Each scene shows the same named points in several views. A view is turned or mirrored, shifted and resized as a whole, has a little noise and may leave points out.

Scene 1
View 1
Peza: [  4 -21  16   8   4   7  -7   9   3  14  16 -12  -8  21   7 -36  22   6
   9  15 -15 -28 -16 -32 -21  15  -9 -21   4 -17]
Vaf: [ 20 -26  12   2   0   9  10  21  11  -8  34 -19  15  35  14 -32   9  22
  25   9 -33  -2 -16 -30 -10   7   5 -29   9  -5]
Zud: [ 21 -21  11  17  13   9   2  15   7  -4  16 -20  13  29  12 -36  11  13
  22  10 -29 -12 -18 -29 -13  14  10 -41  16 -15]
kunuz: [ 13  -7   7  10 -38 -28 -19  -6   2 -11  41  -5 -13  33   5 -20   1  -6
  33  12 -17 -12 -12 -17  -7  -1  18   2 -16  -7]
bikil: [ -2 -18  17 -11 -38 -11   1  12   7   3  51  -7 -10  33  12 -24  14  15
  22  11 -16  -6 -10 -29 -14   0 -10  10 -21  -1]
Bavag: [ 20  -9   7  41   9 -12 -32 -16  -4   6  -3 -12 -17  12  -5 -29  11 -20
  19  14 -13 -42 -19 -18 -18  18  22 -34  12 -27]
Tola: [ 14 -16  11   2 -28 -12  -5   7   4  -8  43 -10  -2  35   7 -26   7   7
  32  11 -21  -7 -12 -25 -11   0   7  -7 -11  -5]
miki: [ 15 -19  11   0 -21  -1   4  16  10 -11  43 -13   5  38  13 -28   5  16
  31   9 -28   2 -16 -25  -7   3  10 -17  -1  -1]
kaga: [ 29 -23   8  37  38  14 -10   7   4   0  -4 -20  12  17   3 -39  14   1
  15  11 -29 -29 -21 -25 -14  23  15 -61  33 -27]
lesuv: [ -6 -18  20 -10 -32  -6  -4   7   5  11  43  -6 -16  26   8 -29  20  12
  14  17 -13 -17 -10 -29 -17   6 -16   8 -22  -4]
mazaz: [  2  -6  11  -3 -62 -36 -19 -10   1  -5  55   4 -24  34   4 -15   3  -4
  33  15  -9 -14  -9 -19  -9  -8  10  24 -35  -1]
vor: [ -6 -26  24  -5   1  15   6  19   8  18  25 -13  -2  20  13 -41  28  21
   7  19 -19 -19 -14 -36 -21  15 -22 -18  -2 -13]
View 2
bikil: [-45  25   8  62   7   2  10  -1   1 -14 -21 -32   7  -1   0 -33   4 -17
 -11   8  -4  20 -13 -18  17   7  38  27  -9 -17]
kaga: [  9  -5  -2  35  28 -44  -1  -1 -23   2 -10   4 -22   8 -10  25  -3  11
  22  37  21  -6  50   7   1  50 -24  11  11 -19]
lesuv: [-50  17   7  60  14  -5  12  -3  -2  -9 -20 -34   1   2  -7 -30   6 -16
 -19  13   1  16 -14 -11  16  13  33  27  -1  -8]
Bavag: [-61   7  16  37  17 -41   8  -6 -20  -4 -26   2 -13  25   8  -5 -22   9
  -2  42  16   5  12  18 -11  51 -16  15   0  -5]
Vaf: [  8  21  -4  61  13  -9  -2   0  -4 -11 -12 -18  -6  -9  -5   0   4  -7
  21  16   3   9  26 -19  16  17  20  21  -2 -31]
Zud: [  7  15  -5  47  19 -24   2  -1  -9  -5 -13 -11 -12  -4  -4  11   1   0
  22  24  11   1  32  -7  11  31   2  18   3 -27]
Tola: [-31  29   6  62   1  -3   3  -3  -5 -20 -26 -16  -3   2   9 -20 -11  -9
  10  21  -1  15  -2 -10   8  17  27  22 -11 -24]
kunuz: [-59  33  14  66  -3   2   3  -4   0 -23 -33 -16  -1   7  15 -32 -20 -10
   5  23  -6  21 -19  -8   3  16  35  25 -17 -18]
mazaz: [-84  34  19  68  -7   5   9  -6   3 -23 -36 -22   4  13  21 -45 -26 -16
  -6  22  -9  25 -33  -6   1  11  43  25 -19 -13]
vor: [-12  -2  -2  51  28 -22  15   2  -9   3  -7 -32  -1  -7 -22 -11  24 -14
 -19  11  12   6  14 -11  23  18  16  24  12 -11]
miki: [-10  31   2  62   3   1   2  -3  -1 -19 -22 -16  -4  -4   5 -12  -3 -11
  23  14  -3  16  10 -16  12  14  30  21  -8 -30]
View 3
Zud: [ 15   6  -2   5 -19   1  18 -28 -19 -21   1  13  22 -11  -3  -7 -11  -4
   4  10   2  31 -12  -2  17  17  25  14 -24  24]
Tola: [ 22   7   0   4 -15  -1   0  -3 -19  20 -17   6  13 -23  -2  -6   2 -22
  11   0   4  23 -10  13  12  12   1  -2 -21  11]
lesuv: [ 21  31   8  -2 -19  -5 -19   4  -1  22 -15   5  19 -11   5  -7   2 -21
  -8   9   9  11  -7   6   5   7  -8 -11 -13  -1]
Vaf: [ 15   7   5   6 -31   2  15 -17 -23  -5  -3  13  30 -19   1  -9 -10 -10
   9   9   2  28 -20   4  14  18  19   4 -32  26]
kunuz: [ 29   7  -3   3  -6  -4 -11  10 -15  36 -23   4   2 -30  -2  -6   7 -30
  13  -8   4  21  -4  19  13  10  -8  -6 -16   1]
Peza: [ 20  21   1   2 -14  -3   1 -16  -7 -10  -7   8  15  -7  -1  -4  -3  -9
  -6  11   4  21  -4  -1  13  11  11   8 -15   9]
miki: [ 18   5   5   5 -26  -1   7  -6 -23  14 -12   7  22 -24   0 -12  -4 -20
  12   3   2  24 -19  13  12  17   7  -2 -31  20]
vor: [ 12  37   8   1 -26  -4  -2 -16   1 -13  -2  10  33   2   4  -7 -10  -7
 -18  20   8  14 -10  -8   6  11   9   0 -16  10]
bikil: [ 23  25  10   2 -23  -3 -15  10  -7  30 -18   6  25 -16   6 -10   2 -25
   0   5   7  15 -13  12   6  11  -8 -14 -18   5]
mazaz: [ 32  12  -4   1   0  -6 -24  19  -9  52 -28   0  -4 -30  -1  -5  15 -37
  11  -9   8  16   2  23  10   4 -20 -14 -10  -9]
View 4
mazaz: [  6  52 -31  -4  26 -54  -6  53 -21  20  -6   4 -21  18 -24  -5   3 -32
  10 -21 -11  13  53 -15  21 -32  35  46  26  -4]
miki: [  2  23  -5  12  13 -30 -18  16 -14  -2  -1 -15 -17 -12  -2   0 -19 -31
  19  -4  32   2  25 -16  25 -10  21  25   8   3]
vor: [ 10  11 -19   7  -8   1 -21   2 -20   0   1   5  12  -8 -24 -16 -18 -17
  15  20  14  -2  16   8  18   6  -1  22 -19   4]
bikil: [  2  34 -23   0  11 -29 -20  29 -36  16   2   3 -10   1 -18  -8  -8 -25
  16  -9   4   6  27  -7  18 -12  27  31   7  -5]
kaga: [ 20   0  -7  27  -5   2 -11 -17  30 -31 -12 -13   0 -13  -8 -11 -28 -26
  15  35  49   0  32   2  38  -1 -28  10 -23  25]
kunuz: [  6  44 -18   3  24 -46  -8  39 -15  10  -9  -3 -23   8 -16  -3  -8 -34
  11 -14   5  10  46 -17  23 -26  27  37  20   0]
Bavag: [ 29  22 -26  21  12 -20   6   6  47 -22 -27   1  -6  10 -25 -11 -12 -29
   0  27  21   9  69   0  39 -22 -27  26  -8  27]
Peza: [ 11  15 -17  11   1 -13 -14   6  -1  -7  -7  -2  -2  -5 -16  -8 -16 -24
  13  16  21   2  34  -1  28  -8  -2  23  -8   8]
Zud: [  9   8  -5  23   1 -10 -15  -5  12 -18  -7 -16  -9 -19  -6  -6 -25 -27
  17  18  45  -1  29  -9  33  -5  -8  13 -11  16]
Vaf: [  2  11  -1  20   4 -16 -22   4 -11 -10   0 -17 -11 -21  -1  -2 -26 -28
  20   6  42  -1  19 -11  28  -3   8  19  -3   5]

In a view up to two points have been moved. Name them for each view, in the order of its rows, or write -.
view 1: Peza, kunuz
view 2: Bavag
view 3: -
view 4: kaga

Scene 2
View 1
lag: [  2 -18  16   4 -31 -15  14 -37  19 -32  -5  -3  21 -29 -33  32  -3 -41
  31 -19  -9 -34 -23   4  30   8   3   8  39 -26]
vimim: [-11  21  -7   2  -7  -6  13 -17  -9  -6 -20  21  22   3 -45  31  -8 -27
  29 -14  -5  -1  -2   2  -4  18  23  -7  21 -24]
dubeg: [  5 -42 -12  -2 -11  -1  -1   4  36   3   7 -17  22   0   8 -37  36 -27
  37  26  32 -49 -28 -11  11  27  28  -7  -2  17]
koz: [ 13  -1 -25 -21   2 -12  10  23 -10  -1 -11  10  22  11 -36 -10  20 -22
  28  27  17 -23 -17 -15  -4  54  27 -10  -2  -2]
gef: [ 42 -59  -8 -14 -24 -25  10  17  30 -24  15 -27  25 -19 -12 -34  47 -43
  38  42  35 -79 -51 -22  32  43  11   2   8  12]
Lin: [-12   5   2   5 -11  -6  10 -31   0 -12 -15  11  18  -8 -36  29  -6 -32
  29 -20  -5  -8  -7  -3   6   7  19  -5  23 -24]
gode: [ 11   1 -28 -19   3 -11   8  27  -5   2 -13   7  22  15 -32 -16  26 -21
  32  31  23 -22 -15 -14  -7  51  29 -13  -8  -1]
zed: [-24   4  28  27 -34  -8  14 -75  13 -30 -15   8  17 -28 -36  68 -32 -46
  28 -50 -23 -11  -6   9  21 -24   4   7  57 -45]
kezuf: [-22   7  13  16 -21  -3  12 -48   9 -13 -17  11  15 -13 -31  43 -18 -35
  28 -35 -12  -9  -4   9   9  -5  16   1  36 -31]
Sase: [ 19   0 -16 -17 -17 -25  15   9 -14 -17 -11  11  22  -2 -51  11  14 -31
  30  17   6 -26 -20  -8  12  44  11  -8  12 -19]
Fevu: [-17 -19 -10   4   1  16  -1 -12  31  16  -4  -1  18  11   9 -19  13 -18
  37   3  18 -23 -10   1  -5  11  35 -11  -5  10]
loruf: [ 29  27 -25 -29  -3 -32  18  31 -41 -18 -17  29  24   5 -76  20  13 -30
  23  24   7 -10 -14 -13   1  63  16  -9  13 -28]
kasa: [  7 -27 -22  -3  -1   4   3  17  21  12  -1  -4  18  16   0 -36  33 -24
  39  31  28 -36 -22 -13   0  36  35 -11 -10  22]
lumu: [ -9  34   8   0 -18 -17  23 -40 -27 -27 -26  26  18 -13 -72  75 -29 -34
  21 -34 -28   9   2   2   7   9   9  -1  43 -52]
bok: [-30 -15   6  19 -11  18   0 -45  32   3  -9   1  14  -3   0   8  -4 -27
  32 -24   0 -17  -4   7   3 -14  29  -2  17  -4]
fum: [ -9 -28  -5   9 -12   6   3 -21  36   2  -2  -2  18  -3   3 -11  14 -27
  37  -4  16 -33 -19  -4   7   8  27  -6   9   6]
Zabe: [  3  17 -18 -12   0  -9  14   8 -17  -2 -20  22  19  15 -48  18   2 -22
  28   2   4  -4  -7  -3  -6  36  25 -13  13 -17]
ref: [ -3 -10 -19  -2   0   5   7  -1  14  10  -7   3  18   7 -11 -16  19 -22
  35  13  19 -22 -15  -6  -2  23  29 -13  -1   6]
kufef: [-21   8 -26  -6  12  16  -2  10   9  24 -16  12  17  25  -8 -17  15  -7
  29   9  18  -6   3  -3 -20  25  47 -19 -17   8]
View 2
lag: [ 40   1 -29  27  -7 -25  -9 -56 -51  -1  20 -24  24  17  12  18  45 -34
  -9  -3   3  15  28  -1  23   6  20 -39 -60   6]
gode: [ -2   7  -6  16 -38 -16 -28   0  21  -4  23  29  20  28  16  35 -24 -22
   7 -18  37 -49  14  12  53  -4  31  -9  -4  17]
ref: [ 10   2   7  17 -34  -8 -30 -13  -9  12  23  17  40  31  19  17 -21 -37
  13 -23  14 -45  10  11  35   5  11 -28 -12  17]
vimim: [  4  31 -35  12  -3 -14   7 -21  -6  -2  -1   4  -2  28   9  -5  -1 -19
  -7  -4 -15  -7  12 -16  12 -14  16 -20 -33  -2]
loruf: [-14  20 -52  18 -26 -20  -7  -4  34 -31  15  20 -25  26   8  42   5   3
 -23  -2  43 -13  22  -7  59 -23  49   0 -14  -2]
koz: [ -3   5 -15  14 -38 -12 -25  -7  18  -6  25  22  11  27  10  35 -17 -18
  -2 -15  35 -42  20  10  57  -9  33 -12 -10  13]
kasa: [  7  -6  24  18 -44 -12 -42  -3  -3  14  35  25  50  24  17  38 -31 -42
  19 -33  29 -57  13  26  51   9  16 -22  -3  33]
Zabe: [ -4  24 -26  14 -17 -14  -7  -8   7  -9   3  17  -3  26  11  11  -6 -15
 -10  -7   7 -24  13 -10  33 -15  24 -16 -23   1]
bok: [ 43   9   6  18   0 -15 -16 -54 -69  30   9 -20  56  25  17 -25   3 -46
  21 -18 -38 -12  16  -9 -10  12 -16 -51 -45  17]
kezuf: [ 28  22 -31  17   9 -16   1 -49 -44   9   0 -19  15  21  16 -19  18 -30
  -2  -1 -28   9  18 -21  -3  -5   5 -39 -51  -6]
zed: [ 44  23 -43  25  19 -18  10 -68 -71   5  -3 -35   6  19   9 -27  51 -27
 -12   0 -41  36  18 -33 -16  -6   5 -45 -71 -11]
lumu: [ 18  38 -69  14  13 -19  22 -38 -24 -13  -9 -16 -28  23   4 -19  30  -5
 -29   8 -28  24  17 -41   1 -23  25 -21 -52 -20]
Fevu: [ 20   0  21  17 -28 -12 -33 -19 -20  21  21  15  53  27  23   6 -30 -42
  24 -31  -1 -47  11  11  22   5  -3 -32 -18  30]
Sase: [  4   9 -29  19 -25 -21 -17 -23   2 -15  23   7   1  25  10  38  11 -17
  -9 -14  28 -17  23   0  48  -9  35 -17 -30  10]
dubeg: [ 24 -15  28  28 -47 -14 -54 -22 -21  14  41  11  63  16  20  40 -14 -48
  25 -30  30 -48  23  28  52  21  13 -34 -16  35]
fum: [ 31  -5  16  20 -26 -14 -29 -32 -40  21  27  -3  51  21  16  15  -6 -44
  20 -26   0 -28  16   8  21  11   1 -36 -31  26]
gef: [ 36 -31  13  39 -59 -26 -60 -33 -26  -8  60  -1  53  13  17  82  24 -41
   8 -23  72 -28  35  37  86  29  43 -31 -31  43]
View 3
lag: [ -3  19  40  12 -12   3  27  29  -1   5 -18  12  34 -44  23  13   8  10
 -10  -5  20  26  -5   2  18  21  11  15  41  46]
kufef: [  2   1 -20  24  35 -14  18 -11   9 -14 -46 -35  17  14 -50  13  -4  14
  13 -12 -23   0  -1  35   7  -2 -12  15 -23  19]
gef: [-16  28  31  17  -3  -1  16  42 -11 -12 -16 -11  71 -12 -52   6 -22  -3
 -22  -2  24  36  51  37  -2 -31  65   3  53 -27]
Sase: [-30   7  -8   9   1  20  38   4   5  -2 -10 -22  37  -7  -1  15   7  -8
 -10   6  17  20   9  41   7   8   9 -12  16  17]
dubeg: [  4  18  17  24  18 -23  14  28  -6 -13 -38 -20  49   3 -60   4 -19  14
  -2 -15  -6  18  25  24   6 -25  35  19  25  -7]
gode: [-26   3 -24  18  19   6  25  -6   2  -7 -21 -35  32  11 -41  14  -6   0
  -2   3   2  12  16  56  -1  -9  14  -7   0  -1]
Lin: [  0   4  22  12  -4  -2  29   7  11  10 -23   1  16 -37  32  15  16  15
   0  -8   7  19 -23  -2  22  34 -13  21  19  63]
kasa: [  0  14  -6  23  25 -16  14  15  -2 -14 -36 -29  37  13 -66   7 -20  10
   1 -11  -8  10  23  38  -1 -24  21   9   6  -5]
vimim: [-11  -3  -4  13   8   9  34  -7  11   3 -17 -18  14 -15  18  17  15   5
   1  -1   3   9 -22  22  14  31 -22   7   4  50]
fum: [ 11  17  25  24  10 -23  14  20   1  -4 -44  -7  31 -12 -31   6  -9  22
   6 -17 -10  18   4   6   8  -3  13  27  17  26]
Zabe: [-21  -3 -21  14   8   9  34 -11  12  -2 -19 -29  22  -7   2  22  13  -5
  -2   4   3  12  -6  42  10  19 -13  -6  -7  36]
zed: [  9   9  50  15 -15  -4  29  15  15  15 -20  12  15 -59  68  15  21  21
   2 -14  14  22 -41 -26  23  55 -23  28  33  86]
ref: [ -1   9   2  22  19 -13  19   5   2  -7 -36 -24  25   2 -39   8 -11  10
   6  -9  -8   8   9  30   6  -6   8  16   5  14]
kezuf: [  1   7  26  14  -2  -5  29   7  12  10 -27   0  14 -34  34  14  14  16
   2 -12   3  17 -27  -8  20  38 -20  23  18  69]
bok: [ 20  14  25  21  19 -24  16  14   5  -5 -43  -2  14 -26 -10   3  -6  26
  13 -20 -15  13 -19  -7  16  21  -9  40  10  54]
lumu: [-19  -6   8   4  -9  20  43  -9  19  13  -4  -5  10 -38  67  18  29   6
  -2   3  18  15 -38  11  19  57 -33   0   9  76]
View 4
kezuf: [ 31  -2  23   9  13 -23  28  -8  -9 -17 -12  14 -12  23  -4   2  -2  14
  13 -46 -16   2  12  25  -3   5  41  -1  -4  -8]
ref: [-10  -1   6  34   9 -40   9  17 -25  -7   5   6   6  14   1  -6  -5  -9
 -17  17 -39 -16  -4   1   9  -5  -1 -18  -2 -20]
lag: [ 31   9  19   9   2  -5  39 -21  -8 -20 -13   3   6  20 -17   0 -19  -6
   4 -29 -20  -2  38  21  -2 -19  24 -16 -10 -11]
koz: [-18  -5  -4  33   9 -54  11  10  -2  -5   0  -9   5  -3 -14  10 -22   1
 -25  36 -39  -6  10   4  19 -13 -10  -7   4   0]
kufef: [ -6  -3   9  33  17 -55   2  21 -22  -7   2  14  -7  14   4   2   0   8
 -10   4 -35 -10 -18   3  10  14  15  -4   2 -13]
lumu: [ 37  -8  13  -5  20 -42  29 -20  18 -25 -20   4 -18  15 -19  20 -13  36
  16 -44  -8  21  17  32  -3   8  45  15   3  16]
loruf: [ -5 -15  -9  14  15 -71  19  -9  25 -10 -13 -16   0 -14 -34  30 -32  18
 -20  32 -27  13  20  12  15 -19  -6   2  10  23]
Zabe: [  0 -11   4  18  14 -59  16   3   3  -9  -4  -2  -8   3 -16  19 -15  16
  -9  10 -28   2   3  11  13  -2  11   2   9   6]
gode: [-22  -6  -3  34   7 -58   7  13  -6  -1   1  -8   6  -5 -13   9 -18  -4
 -28  43 -44 -11   3  -2  16 -12 -12 -14   5  -1]
Lin: [ 18   0  17  16  13 -35  21  -4  -4 -17  -8   5  -9  16  -8   5  -6  11
   4 -24 -20   2   7  16   5   0  29  -2  -3  -3]
gef: [-13  18   3  31 -12  -6  33  -9 -28 -10  -2 -19  37   2 -23 -14 -30 -46
 -32  45 -46 -29  51  -6  12 -50 -30 -44 -13 -25]
zed: [ 49   7  34  -1  16  -8  41 -27  -7 -29 -18  18 -15  35  -7   2  -4  19
  27 -72 -10   8  27  37 -12   1  54   1  -8  -7]
dubeg: [-17  11   4  41  -3 -19  17  12 -41  -1   4   0  20  12  -2 -16  -6 -32
 -24  29 -43 -30  10  -6   8 -15 -14 -34  -9 -31]
kasa: [-21   3   2  43   1 -38  11  21 -31   1   8  -1  16   6  -3  -9  -8 -21
 -25  39 -46 -24   2 -10  13 -12 -16 -28  -3 -24]
Fevu: [-13   3  14  36   9 -29   7  20 -37  -2   7  16   2  19   9 -12   4 -12
 -11   5 -41 -24  -9  -1  10   7   5 -21  -4 -28]
Sase: [  3  -4   1  19   8 -48  22  -5   6 -12  -9  -9   5   0 -22  14 -30   1
 -19  17 -29   1  24  12  11 -17   0  -8   2   2]
bok: [ 13   4  22  27  12 -17  18   8 -35 -13   1  18  -6  33  11 -13   7  -1
   6 -28 -30 -15  -5  11   1   6  30 -14  -7 -27]
fum: [ -1   8  18  28   2 -16  20  11 -37  -9   3  12   9  24   3 -19  -1 -17
  -8  -3 -34 -25   3   5   6  -2  10 -24  -7 -29]

In a view up to two points have been moved. Name them for each view, in the order of its rows, or write -.
view 1: -
view 2: bok
view 3: Lin
view 4: kufef
